Points on a hilly landscape, in no order, each with its height.
From any point a climber steps to the highest of the 2 points nearest to it. It stops when none of these is higher. Distance is the straight distance between rows; heights are no part of it.
zep: [ 14  -1   7  -5  -5  -8  -2  -9  17  -1  -1 -25   8 -11  -7  12   4  -7
  -4 -20 -13  -1  -8   8  -5]  height 454
Sotup: [ 20 -11 -26 -13   6  -7  17   4  29 -24  -7   3   6  -1  19  12 -13  10
  -1   6  -5 -23 -15  -6 -10]  height 162
nak: [  9 -47 -13  -7 -14 -18  10 -18  21  -6 -14  -9   9   8   5  -1   5  -8
  -4  -5  10  -7   1   4  -7]  height 222
Kir: [  9 -22 -14   7   4 -11  -2 -13 -10 -10  16 -15 -16  23   8 -15  -9 -15
 -13  13  15  -1  -4   1  -5]  height 288
katu: [ -9  -6   7 -14  -7  -3  -6  12  10  10   0 -11   3   5  19   3   1   8
 -32 -25  14 -16 -13   6  31]  height 182
Lel: [ 18 -12 -12  -8  11   6  18  -5  17  -7  -8  15  12   0  27  -5   5  -1
   5 -18  -1 -23 -23   1  -3]  height 174
meka: [  3 -12   5  -8 -14   1   6   5  12  10 -24   8  12   6 -24   4 -10 -11
  -8 -22 -16  12 -13 -12  21]  height 303
roba: [-29   4   3   2   7  13 -10   8 -15  16  16 -12  15 -20  -5  -4  -4  25
   0  17  12   2 -13  38   9]  height 378
guli: [  0   0 -41   1   8   2  -1  -7   6   4   5  -3 -15  16   3  25  -7  -7
 -11   8   2  16  -2   6   1]  height 344
Kife: [  0   3  20  12   1  -4   7   5 -23 -12 -12  -2  -4   0 -15  22   1  -2
  27  21  -4  -3 -11  10   0]  height 64
patek: [ 10 -19  -5  17   9  -3  -8 -20  -9 -13 -18  10  12   1  -1 -14 -10 -24
   6   5 -16  10  -1  -2 -33]  height 343
buga: [  5 -18 -22 -13  -6   1   0 -41  28 -19  19 -17  -3   4   4 -11 -12   7
 -22  -1  -4  -7  16  -8   2]  height 402
toru: [ 12   0 -10  -6  -6  -2  16 -13  13 -16  -6 -19  24  -6 -22  30  -5  22
  17  15 -11   7   2   1   4]  height 7
Pizan: [  0  -8   1   3  12 -18  13  16  -6  -2   2  10  -7   6  19  -9  -7  -9
  22  -7  -1   4 -14   4 -18]  height 235
bon: [  9   6   8  10   6 -15  10   5  -3   2   8 -13 -18   2  30  17  -8 -11
   3 -16  17  15   1  -9   4]  height 492
biliv: [ 24  14  16  10   1   2   3  14  -4   7 -13   5 -13  -6  15   0 -18  20
  -8  -2   1  -6   3   8   0]  height 453
Duf: [ -1   1  17  10 -10 -19   3   6   4  -9  13  -7 -15  -3  -1 -18 -14  -9
   1 -14  14  12   5 -26  -5]  height 108
Gire: [-15   6   3  -2  -6  14 -17  12   7  -1  13 -30  13 -16  -4  -7   6  32
   9  -1  12   6 -16  22   2]  height 404
kes: [ -6   7   2   5  -4  -3  -9  27  -1  16 -18   0   5  -7  -4   6   7  20
  -9 -16  19  -3  -2  -8   4]  height 171
Funug: [  3   3 -12  -1  13   1  -8  -1 -10  16   3   2   8  15  12   6  13  23
 -24   6   3  -5  -2  10  18]  height 330
Bubi: [ 11  -3  -6  -8  -3  -5 -13  12   3  -1  -6  -6 -29  11   6  27  -4  -6
 -14  16   6 -12 -11  10  18]  height 421
bevag: [ 20  15   9  -8 -11   5  -7 -27 -13  -2 -10   4 -13  -5  -5  23 -20   5
 -16  -1   4   9  -7  -2 -16]  height 36
Relev: [-19  11   0  13   6 -10   8  14   7   6  18  18  13  -2  -9  33   2   4
 -18 -18  -5 -17 -10  -1   2]  height 352
Tugos: [ -6  -6  15   4  14  -2   8 -19 -23  23 -21   9  -1 -23  12 -18  -8 -23
   9  -3 -20  -3  12   9 -18]  height 596
tafi: [  8 -17 -37  -4  -5 -14 -20 -20  29  -4 -18  13   7   2  -4   1 -11  -9
  -5   0  -4  16  -3  -6 -15]  height 450
tul: [  8   9  -6 -25  15  -9 -14   5  20  12  22   4   5  10  16  13  13  22
 -19   4  -7  -3 -12   3  23]  height 357
gerov: [ 25  -3   8   0  21 -16  -6  -6 -23   4 -20  18   9  -1  -1 -21   7 -15
  14   4   0   9  10 -11  12]  height 281
bopep: [  6   7  -8  -9   2  19   0 -10   1  11  13  -2   7  16  -7  12   3  -9
 -33  -7  -3   3 -11 -23   5]  height 211
Nol: [  6   1   0   7   1   2 -18  22   0  -9 -13 -12 -11   5  10 -30  -4  14
  15   1   4  11  -1  -4 -15]  height 486
rinog: [ 16  10   0  -6  -6  13   9 -23   7  -7  -8   6   9 -16  12  -9  -3  -6
  25  -3   5  -1   3   6  19]  height 363
nosoz: [  4   7  13   1   1  18  -1  -7  -5  12  13   1 -23 -11 -18  21   7 -13
   9  10  10   3  -6   8  21]  height 430
Dukub: [-16  18   0  10   8  17  -1   8 -13  22  16 -24  12 -33 -13  -6  -7   1
 -15  -7  15   4  18  12   3]  height 328
Kob: [ -1   6  -1  16   0  14   7  13   2  -7   4 -20 -13  -9 -32  32  -9   6
 -15   7   2 -13 -13  -4  -6]  height 382
Namip: [ 16   1   0 -20   5  -1  15   6  19 -23  22 -20  -2  -2  -8  11  -7  -2
 -10  -6   2 -19   7 -17  16]  height 634
lona: [  5 -10  10  -2 -13 -22  -1  -3   1  12  -8  -1 -19  -8   3  -7  11   3
   9 -13  -3  -8  25  24 -14]  height 403
mup: [ 25 -12  -1 -10  -2  -8   1 -40   4  -6  -5  -2  -3   3  -9  22 -12   3
 -15  -5   0  11   5 -12   3]  height 27
mago: [-12  14  22  28 -11   3   9 -12  -2   4   7 -18  19 -23  23   4   8   6
   2   3  -5  -9  12   4  -3]  height 213
vufoz: [-14   3  13  15  10  -1 -15  -6 -20 -12  -9  -9  -9  -8  -6  13  11  -4
  32  11  -7  13  -2   8 -23]  height 73
ber: [ 12 -12 -19 -14   3 -14  20  -7  10 -13  19  33   5  15  -9  -2   8  -4
  -4  10   5 -23   1 -19  -7]  height 258
mip: [-15 -17   8 -11   0  -4 -10  14 -25   8 -26  19  -6   9 -12  -3  15  12
   8  -5   6   1 -12  -5 -14]  height 483
tum: [ -4  -3 -13 -12  -6  22  -5 -19  11 -11   3   7  23  16  -5  -7  14 -12
 -12   3 -15  -4 -18 -17   8]  height 231
Safeg: [  5   3 -13  21   4   7  21  -9  14  12   1  -4  17  -5  12  -1 -15 -19
  -1   4 -23   4  11   5  22]  height 479
kigit: [ 19   6   2 -10  -4 -12 -12   9  22 -24   3   7 -14   9 -16   8  -8  11
  16  19 -10  -3   1  -7  15]  height 184
peve: [ -3  14  17  -7 -11  16   1  -9   3  -8  23  18 -15   3 -21  -2   0  11
   1  -6  -4  -1  24  12   9]  height 154
Mas: [ 15  -6 -25   1  -2  -7  -6  -3  23  -9   0  -1 -10   3 -13  -1 -13 -22
  -9  -8   3  15  14 -27 -12]  height 409
medoz: [  9  -3 -10  -9   4 -16  17 -13  12  -1  13  30  -9   8   8   8  -1   5
   8  -5   1   3   2  -3  -9]  height 233
rana: [ -5  21 -18   8  14  13  -5  -7   0  -6   0  12  18  -5 -17  10   9   8
   4   3 -12  -6   1  10  17]  height 161
Nufe: [-23  -9  16   7   1  14  -1  -3  -8  15   2 -10   6  -4 -13 -28  24 -14
   7  -2 -14   2  12 -10   2]  height 279
vado: [  2  -5  19   3   9  11 -11   0  -3  30 -12  -1 -20   1  13 -22  12  12
  -2 -16 -14  24  21  -1  -3]  height 335
vinu: [  6  18   2 -12  -4  -2  -3 -11   5   8  21  -7   6  -9  18  -7   3  -5
 -11  -2   8   3   1   4   3]  height 426
lub: [  8 -10  12   9   1   9  15  -1 -34   5 -21  -9  -5  10  -6  10  -7   9
  10  25  -3   7  -3  12 -13]  height 72
Gug: [-27   3  37  -3  -1  30 -11   5 -15  14  10  -3  18 -11  -2 -10  13  15
  -2  -8   2  14  -4   1  16]  height 117
Zus: [-17   3 -10  11 -11  30  -7   0 -15   2 -21  -6 -10  -5 -27   0  -4 -14
   6  19  -4   8   3   0 -16]  height 116
nikav: [ -9  17   2  -1  16   7  -3  -5 -41  18   0  18  -3  -5   8   7   6 -17
  -2  21   3   1   2  -3 -10]  height 55
Vezif: [ 10 -10   1  -5  13 -35  -5   3 -10   4  -7  29  -3   3   2 -14   9  -9
  20   9  -7   1  -4  13  -4]  height 256
roko: [ 12 -34 -16 -23 -12  -2  15 -18  21  -6 -14  10  -6   8   4  16  -9  -8
 -13 -16   5 -12 -14  -5 -16]  height 203
Tifo: [ 10 -12  -4  -3  -1 -24  -8 -12  28 -15  -1  13   6  -3   0 -14   2  11
  -3  -9   5 -22 -10 -21  13]  height 290
mut: [  4   1  -7   6  15  16   6  -6  -7 -16  -7   5   5  17  20 -15 -13  13
  19  -6 -13  21  15  15  -5]  height 543
fim: [  2 -11  -7 -12 -12  17  23 -10  10  -1   2   4  -2   3  13  10   3  -9
 -12 -11   9 -25 -23  -7  -4]  height 187
Robun: [ -8   4   1  12  -3 -12  17  13  10  13   6  17   3   7   6   1 -12  18
 -21 -16 -15  -9   0   2   4]  height 377
gari: [ -1   6  18   4  -2   9 -11  16  12  18   2  -4 -28  -8   8  -9  12   1
   6  -8  -2   0  20  17   6]  height 367
Nini: [ 10  -1   6  -9  -7 -35 -21 -13  -2 -28  -2  -2   6  12  15   0   1  10
 -20 -10  -4 -20   7   7   1]  height 546
pek: [-22 -11   6 -14  -7  -8   2  14  -6   7  -7   6   3  10   2  14  11  17
   4 -15   0   4 -23  12 -20]  height 446
toruz: [-13   0  -1  19  16  -1   2   4 -15  12   0 -10 -19 -19   7 -17  11 -26
  11  11  -3 -15   3   7 -24]  height 253
vubel: [  4  -9 -12  -6 -11   2   0 -17  30 -14  -7 -32  16 -11 -11  -6 -23  20
 -10  -3   1  -1  -5  -7  22]  height 519
betez: [ 31   3  -5   1  -5   6  14  15   4   1 -18   0 -25   9  11  18 -10  -5
  -3  -3  -3  -5   8   3 -11]  height 485
niv: [ 19  12   6 -23  -7  25  10   8   5  -7   7  -4  -4  10 -13   7  -6  13
  -7  -3  -8   3  18   3  12]  height 175
Lireg: [ 14  16  10  -1  19  18  13  20 -23  10  -1   8   0  -5  -1  -2 -21  22
   2   2   2   7  -6  27   3]  height 420
mikit: [-13   9  13  19  -9  -5  -1 -12 -10  18  -8  -9   9 -15  10  -7  -2   1
   2  12 -10  16  25   1  -3]  height 227
Mak: [ -7   1  20 -12  -3  12   7  -8 -18  35  -2  -3  -8 -14  -1 -15  -9 -20
   2  -3 -20  18   4  19 -18]  height 693
Mif: [ -4 -27   8  14  -4  -7   3 -25  -4 -29 -10  11  16   5  15 -17 -12 -15
   1  -4  -3 -10  -7  -2 -13]  height 318
pubo: [  8 -10 -12  -1   5  -3   2   5   7  -3  -3   5  -2  14   9 -29 -16  -5
   4   2 -25  11   9  24 -20]  height 481
vago: [ -1   9 -23  25  21   3  -9 -11  11 -19   6   9   6  -3  -7  10  -6  -2
 -10   2 -15 -16   0  -9   7]  height 148
Mep: [-13   1  11   2  -1 -10  -5  -5  -4  11 -14  -2  28 -12  14  -1  34  10
  14 -13   2   2  -8 -12  -3]  height 384
bapi: [ -4  11  27  -4   6  24  -5  20  -8  29  11  -1   0   6  11 -12   7 -16
 -12   7 -11   6  -4   9  18]  height 518
bilu: [  0  15   3 -20  -3   7  -2  13   5   6  34   6  -2   3   8  12   9  12
  -5   8   2   0 -12  19  -1]  height 390
gotib: [-28 -19  -5  22   1   2  -4 -17 -10 -10  -6  -9 -15  -6   4  -9  -1 -31
  14   5  -3  -6   3   4 -29]  height 272
suku: [ 11 -11 -19   1   4   7   2   6  13 -11  -7 -15 -13  -1 -38  12  -7  -6
  -4  -5   0  -7 -12 -10  -2]  height 408
gov: [-34  10  -1   4  -6  19 -19  -4  -7  15   3  -8   4 -22 -10 -16  10  -1
  -4  -5   3   0  15   8  -7]  height 305
luv: [-15 -16   9   4 -16   0  10 -22  -9  -9   4  -2   4   0  -1 -21  -2 -21
  -6  -9 -10  -6   2   1 -24]  height 296
Nes: [ 15 -27  -5 -23 -14  -6  13   1  12 -25 -21   0  16   9 -11   1  -8   2
  16  10   4 -13 -14  -3  13]  height 364
Rulo: [ 15 -17 -14  14   6  -1  21  -7   1  -3 -20  -5  18   9  16   2 -14 -26
  11  11   0  14   4   0  19]  height 431
dul: [  1 -13 -10   2  -9  -3  16 -26  26   4  22 -12  -7  -2  -9  -2   0   2
 -24 -12 -11 -17  22   6   8]  height 443
vozap: [-11 -12   1   4  -1  28  12  -7   2  -4   1   2  16   8 -24 -12  21  -9
   5   1 -21 -10  -9  -3   1]  height 252
zub: [  3   0 -18  -1  11   7  -9 -13 -19   0 -17  27 -13   1  10  -4  16 -26
  -1  -4   8 -12   8  -3 -13]  height 625
matug: [ -9   9  21  14 -18   4  -6   4 -14  -3  -7 -12  -2   8   3  19   5   7
   4   3   4  17  28  -6   0]  height 210
nen: [ -3 -26   7  -5 -13   5  18  -4   8 -10  -9  16  19  16  -9  -6 -13 -11
  -1  -5  -8  -6 -23 -13  17]  height 331
munag: [-12  13  20  -1  -6  -6   5   3 -28  -2   3  18 -14  -9  -8   4   1   0
  15   6  -4 -11   2   7 -38]  height 289
Zemeg: [ -4   0  12   4  -3   6  23  -2  -1 -13  10   3  -3  21   4  14 -18 -11
   1 -15  -9  14  18   3  17]  height 621
Loz: [ 11 -31 -14  -7  12 -22  -6 -15  -8   3   5  14   4  18  17 -28   7 -15
 -16   5   5  -6 -13   6 -11]  height 265
Vesu: [-18   9 -14   1   4   1  17  11  12   1  14  24  -8  -7   2  -7 -12  -1
  13 -19   6 -10  -6  15   1]  height 199
ved: [ -1   9  -6   5  13  10   0 -10   7  13  18  -5 -16   7   3  28   3 -25
  -3  -7  -3  19  -2   4  15]  height 383
leb: [ 14 -12   8  -9  -6 -15 -13 -12  31 -23  -3 -23  -5   2   6  17 -13  -2
  -4  -1 -17  -2 -14   1  11]  height 422
guser: [ -7  -1   7  -6 -16 -16 -27   1 -11   1 -11  -9  -3   9 -13   4  12 -15
  -3  -3 -12   9   4  10  -5]  height 655
mipun: [ -8   8 -15   5  -8  13  -2  15  -9  -5 -10  -1 -11  -2 -11  17   2 -31
  15  27   7  -3 -10  -1   0]  height 129
fena: [  0 -19 -24   4   7 -17   6  -7  -8 -14   0 -17  -4  16   3  16 -12  -9
   4   5  10  11  -3  11   1]  height 315
Rozum: [  6  -5 -30  -8   9  -4  -9  -4   1 -19   1   5   1  16   9 -13   0  11
  18  -8  11  18   7   1 -14]  height 618
defe: [ -3  -3  -1  16   3  -6  -4  -2  -8  13  21 -17 -23 -12  -2 -26   5  -6
  -4  27  12 -11  -3   5 -12]  height 238
bive: [ -3   5  23   1  -1 -19 -13   6  -4  12   6  18 -22  -9   1 -35  -9   2
   3  -8   6   8  12  -7   6]  height 120
nosaz: [ -1   3 -19  -7  -9 -21 -23  -8  14   0 -15  27 -10  -3   6  -2   5  -9
  14  -5   8  12  -3 -11 -21]  height 495
mukes: [ 19   6 -13 -21   9   3  10  14  31 -23   2 -11   7  -4  13  22  -5  29
  16  12  -6  -5 -23  -8   3]  height 151
mam: [ 13  -1  -1  13   4   8  -2   7 -23  -5 -26 -11   5  13   1 -15 -17   4
   3  22  -5   8   9   8   5]  height 83
Tipu: [  7  -8 -12  15   2  -7  19   4  32   0  13  -6   6  10  15  -9 -23  10
 -20 -10 -13  -2  -6 -17   1]  height 405
fas: [ 25 -12 -10   4   0   2   4 -19  -5  -9 -10   7  -3  13  -3  -3 -12 -31
  -7   0  -2  14  20 -13 -24]  height 374
rolo: [  3  -1   4   5 -14  -7 -12   2   0  -3 -14 -26  30   3  13 -10  22   5
  -2   1   3   4  -2 -16   0]  height 365
gen: [ -8  20  15   1  20   5  10   0 -30   7  12   8   6  -8  -7  14  18 -20
  14  -5  -3   7  -4  -7 -12]  height 66
talod: [  3  24 -12   4   0  13  -3  -2  26  -9  14   3   9 -11  -3   1 -14  14
 -19   0  -8  -4  -1 -16   5]  height 137
lor: [ 14  -7  -8  -4  17   0  27  -8   5 -26  17  -5   4  16  -2   6 -19  -2
 -13 -19  -9  -1  22 -12  15]  height 733
pupup: [ 13 -20 -19 -12   2 -29   1  -6  39 -20   5   5  25   2 -12 -10 -10   3
  -5   0 -11  -2   0 -21   3]  height 270
datu: [ 12   5  11 -11 -12 -11  -1   0   8   0 -11   4  12 -12   4  -7   6 -19
  26  11  -1 -11 -13  10  26]  height 333
Gadi: [ -4  14  -5  -9 -26 -10 -13   0  -3  -3 -20  18  -7  -7   9   0  -8   4
   2   7  13  -9   9   2 -15]  height 540
ziz: [-31  13  33 -15  -7   5 -11  23 -16  29  25   1   3 -19   6 -12   1   6
  -3  15   0   9  -3  12 -22]  height 484
misup: [-34  -3  30 -22   0  21 -17  12 -19  16 -12   5   0  -3   5 -17  16  -6
  21   1  -2  11   0  -3  12]  height 133
kone: [ 27  -3  -9  -5   4  -8  15 -17   6 -14 -14   3   0  -4  -9  28 -15  23
  16  -4   8  14   0  -1  -4]  height 16
zerif: [ -5  -1  27 -10  -9  -1 -11  22 -15   2 -25   6 -12   7  -2 -13   4  12
  23 -11  -2  20   6  -9 -15]  height 531
Kon: [ -8  17  -3  19  16   1  -5  14   2  -1   2   4  -2 -11  -8  28  -8 -18
 -11 -25   2  -5 -18  -6   9]  height 329
fumi: [  2  17  -2  18  19  25   0   3   0   0  16  -2 -15 -15  19   6   5  -2
 -11  -1  20 -21  -4   4   6]  height 515
kog: [ 13 -12  -8   0   5   0   5  -7   3   7   2  -7 -11   4  -8   0  33  -1
   1 -10  -5 -19  22  12  -2]  height 445
botoz: [-12  12  19  12  -8  16   6  15 -11   5 -13  21  -9 -12   4   9  -4  17
  17  12   0   0  -8  -6 -20]  height 271
talu: [-21  -5  15  17  10 -16  11  -5  -9  11   8 -19   3 -18  10  -7   4 -20
  14 -21   6  11  -2 -17 -15]  height 86
zor: [ -7  -2  -2  -4  -8 -11  27   7   3   2  19  -7   1   1  -5   6 -18  15
  23  10   6  11  -4  20   7]  height 124
saded: [ -4  11 -35   3  17   0 -26 -15 -12 -14  -7   9  -1  -2   5 -15   1 -15
   4 -11  14   2   7   0 -11]  height 705
non: [ -4   1  15  -3 -10 -10 -10   7   0 -20  -3  23  -2  20   3   7   2   0
  19   6 -11   3  -6  -5  13]  height 167
bubos: [ -7 -16   0  -3  -5 -14  13  13 -13  21  -7  13  -4  11  -6  -1   0  -4
  -8   7  19   0 -14 -12  14]  height 155
dig: [-31  12  16  -4   0  14 -16 -22 -23   0  -9 -10   4 -14  13   6  11   1
  23   1  -2  19   7   9 -19]  height 85
risi: [  6   9  17 -13   7  24   5   8 -22  41   5   6   1  -6  -9   7   4 -12
 -16   4 -14   8   3  24   3]  height 584
lafu: [-23  -1  18 -15 -11   9  -2  13  -9  -3   2   9  -3   7   6   2  16  -6
  24  -9   6   2  -5  12  16]  height 149
zalip: [-22  12  -5   9   8   3   7  -9  -6  10   1  24   8 -19  -4  -5   3   0
  24  -2  -4   3  -1   8   0]  height 180
Buf: [ 14  -9  -5   9  -7 -14   8   1  15  -8   2   1  -7  12  -6 -20 -29   8
 -15   3  -8  -1   7   0 -10]  height 436
dume: [  3  -9 -10   5   1   9   4  -7  -9  -1 -18 -12   8  -8 -22 -11 -16 -11
   0  -3   6   3 -15   1   9]  height 444
Fana: [  7   1  -8   5  -3   5 -16  22  18  -3 -12 -17  -9   2   1  -7   4   1
  14  17  -8   6 -16   6  -2]  height 456
Kipul: [ -7   1   4  13   2   5  28  -6 -12  10  -6   6  17 -11  18 -13 -14 -26
   5  -6 -15  -2   8   8   0]  height 532
tegus: [-12  -5  -1   6 -17   9   9  11   8 -13  18 -25  -5  10 -14  12   1   2
  -4   8  -2   0  -8  -1 -18]  height 358
tav: [-11  -6   0  11   5 -19   3  -7   6 -10  10  -7  -1  -2  -9  -4  -5 -34
   2 -30  10  10   3 -19   2]  height 97
zok: [ -1   4  15  -6 -14  -8  -4  -3  -4  13  10  33 -26   8 -13  -8   7   6
  -4   2   1   6  16  -7  -2]  height 135
gide: [  0  21  15   4  -1  -4   4  23 -13  -5   9   3   4  -9   4   9  17   6
   6   8  -5 -24  -2   8 -21]  height 307
duvi: [ 21  -5 -23 -24   5  -8   0 -10   7  12   5  10   1  13  12  -3  16  21
 -31   4   2 -23   7  -3   1]  height 306
bel: [  1   1 -22   6  -6  -6  -4  -8  20  -6  -8 -15  20 -10  -4  -4 -18 -11
  -4  12  -1  -3 -13  -9  25]  height 482
tumo: [ -3  10   3  19 -13 -14   3  22  14   9   9 -22   9 -10 -12   5  11  11
 -10   7   6  -1  21 -12   4]  height 269
Nel: [ 22 -13 -18 -23   0 -24  11   4  10  -2  -7  17   5  24  12   7  -4   7
  -5   5   6   7  -3 -10   0]  height 212
dup: [-18  18  11  -7  -9  15  -5  -9 -18  11   3  -6   4 -21  16  11   5   5
   9   7  24   7   7  20   7]  height 96
gof: [  4 -11   6 -23  -7  11  11 -13  25 -23  15 -19   9  -1 -13  -9  -2  17
  -5 -15  -4 -15  -5  -8  17]  height 570
ran: [-12   4  -6  17 -10   8 -10  15  17   0  -6 -32  13 -16  -4 -17  -3  11
   7   0  -9  -1  -7  11  -3]  height 429
dobe: [ 17  -5 -15  -8   0 -16 -12   9  -1 -16 -13  10   2   8 -32   3   4   6
  17  16   2   0  -4  -6  -2]  height 201
dap: [  5  -5 -20   6  -1  -9  -7  10   0  -8 -12  14  -7  13 -12  14 -10  12
   3  31 -10   2 -19   4 -17]  height 217
kosa: [  0  -1   0   4  -8   6  15 -13  15  24  20  -7  -9  -3   6  -3  24  11
 -15  -8   0  -5  28   7  -2]  height 491
ribug: [  9  -6  10  -1  14   6 -21   0 -18  24 -21   1 -17  -3   1 -25  14 -14
   3  -2   2   9   3 -10   3]  height 308
Kof: [ 17 -43 -13  -4  -1 -18   9 -10  33 -15  -1   1  21  17  -5  -7   4 -20
  -8 -15 -15  -2  20  -6  -3]  height 245
kovud: [-24   0  21   6  28   8  12   2 -36  21   4  -7   1 -13   3  -3   2 -17
  15 -10   3  17  -4 -19 -12]  height 76
gidav: [ -4  19  -1   9  -7  -5  -9 -12  14 -19  14   4   3  -3   8   2   6   8
   4 -12   3 -10  29   1  21]  height 160
seka: [-16   8   3  13  -8  -6  -7  14   1  19  -3 -11   6 -25  -7  -7  25   3
  -2 -11   5 -16  28  -2 -11]  height 285
legip: [ 10   0   3  -6   7 -17  -1  -4   1  -1  11  -4  -5   7  28  -1   1  14
  -4 -11  17  -3 -16  -2   4]  height 457
nonif: [ -8  -1  16  14   0  14 -13   2 -18  11 -19  -5   8  -5 -19 -22  -5  20
   4  18 -12  13  -1  -4   1]  height 94
Nebi: [ -2  22 -15  10  19   7   3  24 -14   9  16  -1   6  -2  -6  10  10  14
   1  28  -1 -11  -3  12  -5]  height 327
Totef: [-20 -15   7  -7  -9  -9  -4  17  -7  21   5  -8  -5  12   1 -21   9   6
 -22  -3  24  -8  -9   3  23]  height 169
bepin: [ 13 -11   6 -19  -4   3   4  -5   2   4  -4 -10   8  13  14  -5  -6  -7
 -34 -22   8  -1 -19 -22  17]  height 195
Femap: [-15  -4  -5   6  -3 -10  -7   5   3  15 -10   0  13   6  16  -9  35   8
  15  17 -16   2  10   3  -4]  height 359
Lesuk: [ -1  22  12   9   3  17 -15 -26 -28   5  -7  11 -10 -12  -7  18   5   1
  -7   5   5   3   6  -3 -18]  height 45
Zad: [-18   9  -6  14  17  14   2   6  -9   7  21 -12   7 -24 -21  -4   3   8
  -1   1  16 -15 -12  21  13]  height 353
Vipom: [-26  15  19   0 -16  -2 -16  17   5  16  21  -5  -7 -13   5   9  -3  -3
 -12  -6  -4  12  -7  17 -19]  height 529
giz: [ -8  16 -13   4   2  15 -16  -6  26  -4  13   1 -10  -5  -2  -1  -4   7
 -14 -14  10  -3  13  -7  30]  height 147
Naze: [ -8  12 -16  -2  15   4  -2  23 -24   5   3   4   1   6 -16  -3   2  31
  -1   9  13   2  18  21   9]  height 354
ruko: [ 28  -9 -15   5  10   5  16 -21   1 -21 -12 -10   8  -5   8  -1 -15  -8
  12  10   7  -9   6   3  13]  height 395
beda: [ -1   7   5   4   2  -3   1  -2  -9  -4 -18  25   5   1   3  17   1   2
  18  -6 -14  16 -11  -7 -27]  height 251
ropag: [  0  13 -30 -15   0   4 -14  23   2  -4 -13   1   8   4 -14  15   5  26
 -15   2  20  -8  -2 -16   8]  height 181
mopu: [-11   0  22  14   4   9  -5 -14 -13  14  13 -13  14  -8 -22 -18   1  16
  -9   4   3  15  -8  -9   9]  height 105
ranu: [  3   8   3  -9 -24  11  -9  14   7 -17 -13  -3  -7  16   1  10   1  11
  -5  -6   5   2  28  -6  15]  height 193
mopa: [ -9   5   7   7  -4  -4   6  34  -8  11 -13  17  -6   0  -8  14  -2 -19
   9  19   8  -6 -19 -13  15]  height 141
gavik: [  6  14  18  -2  -8  -3 -14  13   7  10  10 -16   0 -17 -21  -1   5   4
 -13 -13  -5  -4  -2  10 -10]  height 487
poz: [ 19 -13 -22 -12  13  -7   4 -16  -4  -1   9  24   8  17   4 -23  15  -5
 -18  -7   8 -11   7 -14  -6]  height 282
belok: [  8  15 -19   0  -6   2  -7  -2   0 -16  -1   6  -3   8  -9  -7   2  18
 -14  -6   6 -12  45  -3   6]  height 176
gavu: [ -4  14  16  -9  18  20   6  22 -28   2  12   8   6   0  -9 -11  -3  26
   2 -10  13  12   9   4   9]  height 387
mulef: [ 20  -3   1  -7   6  -2  19  -1  -3  -9  -6  -3 -15  13   5  25 -15 -22
   7 -27  11  10  14  -4  15]  height 544
sefo: [  2  18  24  18   9  23  -1  -2   0   5  30  15 -25 -19  -8  -1   8  -3
   2   5  10  -9   1  -1  13]  height 474
Zez: [ -1   3   8  18   4  -1 -18   6  -1  -4  11 -22  12  14  19 -16  15   6
 -10  13  -8   0  -3  -7   7]  height 348
tenek: [-15   8  14  13   5  16 -20  -2 -10   0  -3   7 -27 -10  -1   4 -11 -18
  -6 -20  11   4 -17  -4   5]  height 309
zim: [ 10   3  -8 -19  -8 -12  -3   0  -2 -31  13  -8  13  17  -2  -5  -6  12
 -19  16 -11 -24  10   3  -3]  height 504
Ref: [ -9  -1  30  -8  -4 -14 -18  26 -23  13 -19  -7 -10   3   5   5  15 -12
  14   5  -2   9   9   4  -7]  height 583
Fir: [-10   6   8   1 -14  12  15  -5   2   9  19 -20   3 -13   5  13 -14   9
   4  12  21   8   6  22  20]  height 110
Ponu: [  8   0  -9  -6  -1   8  24  17  20   3   7 -13   2   2   0  21   6  18
  17  17   2   4 -20   4  -2]  height 140
Zuroz: [-14  15  12  -4   4   8   6  23  -4   0  15   8 -20 -10   5 -11 -16  -4
  17 -19   6   7 -15   7 -19]  height 216
noz: [  1   8 -25 -18  -6 -19  -2  14   9   2  -5  11  21   8   2  15   1  17
   0  11   4   4 -14  -2   4]  height 194
getek: [ 20 -21   9 -20  -3 -17  -8 -15  10 -27 -14 -12   8   5  -7   6  -9  23
   1   4  -2  -9 -17   0  18]  height 393
sedap: [ 17   5  12 -15  -5 -13   3   0  20 -13   9   7  13  -7   4 -10   0   8
  12   6   6 -11 -17 -10  31]  height 310
Panam: [-10 -21  -8  22   3 -15  -1  -9   6   3   5  -5   8  12   5 -12  21 -11
   4   6 -15  11  16  -9 -17]  height 332
kun: [ -7  -3   0 -18  -8  -1   6 -12   4  -4  -2   5  29   6  10   9  22  18
  12 -12  -3   7 -26  -2  -9]  height 411
sapek: [ -3   5   1   7 -25 -15  14   4  12   9 -12   3  18  -7 -13   5  -2  12
  11   6  -8   4  23  -2  11]  height 250
zamo: [  4   4 -16   8  11  11   0 -12  -3  14   3  17 -23   2  18   9  20 -14
  -6   6  10 -17  -4   2   6]  height 562
naz: [ -3   1   4   8  -4 -29 -22  -2 -14 -15 -20  11  -2   7   8   0   2   8
 -10 -13   7  -6   3  -4 -14]  height 585
rata: [ -3  15 -12   3  -1  15  -3   3  -4 -20  -1  18 -10  11  -4  14 -17   1
   5   7 -15   3 -15   4 -27]  height 232
Senes: [-14  14  37  -6  14  11 -17  32 -27  35  16   1  -6 -17   5 -15   4 -21
 -14  22   0   5  -1  -2  -3]  height 471
pavi: [ 25   1  -7 -10  12  12  11  19   2 -15  -5  -6 -26  13   4  26 -21  -2
 -17  10   8 -19  -5  -4   7]  height 452
rabu: [  0  15  -5  19   3   7 -21   5   1  -2   8 -11 -14   5  11 -14  -8  -1
  -9  16  18  12   4 -14  15]  height 326
futus: [-11 -15 -16  20  -8  -8   4   0  21  -3   7 -17   2  12  -3   8  14  -2
   1  13  -4   1  -4 -21  -9]  height 336

For each start below, name the point where the climber stops.
vago | kosa
mipun | guser
Loz | saded
lub | betez
sapek | guser
Fir | Mak
defe | saded
toruz | naz
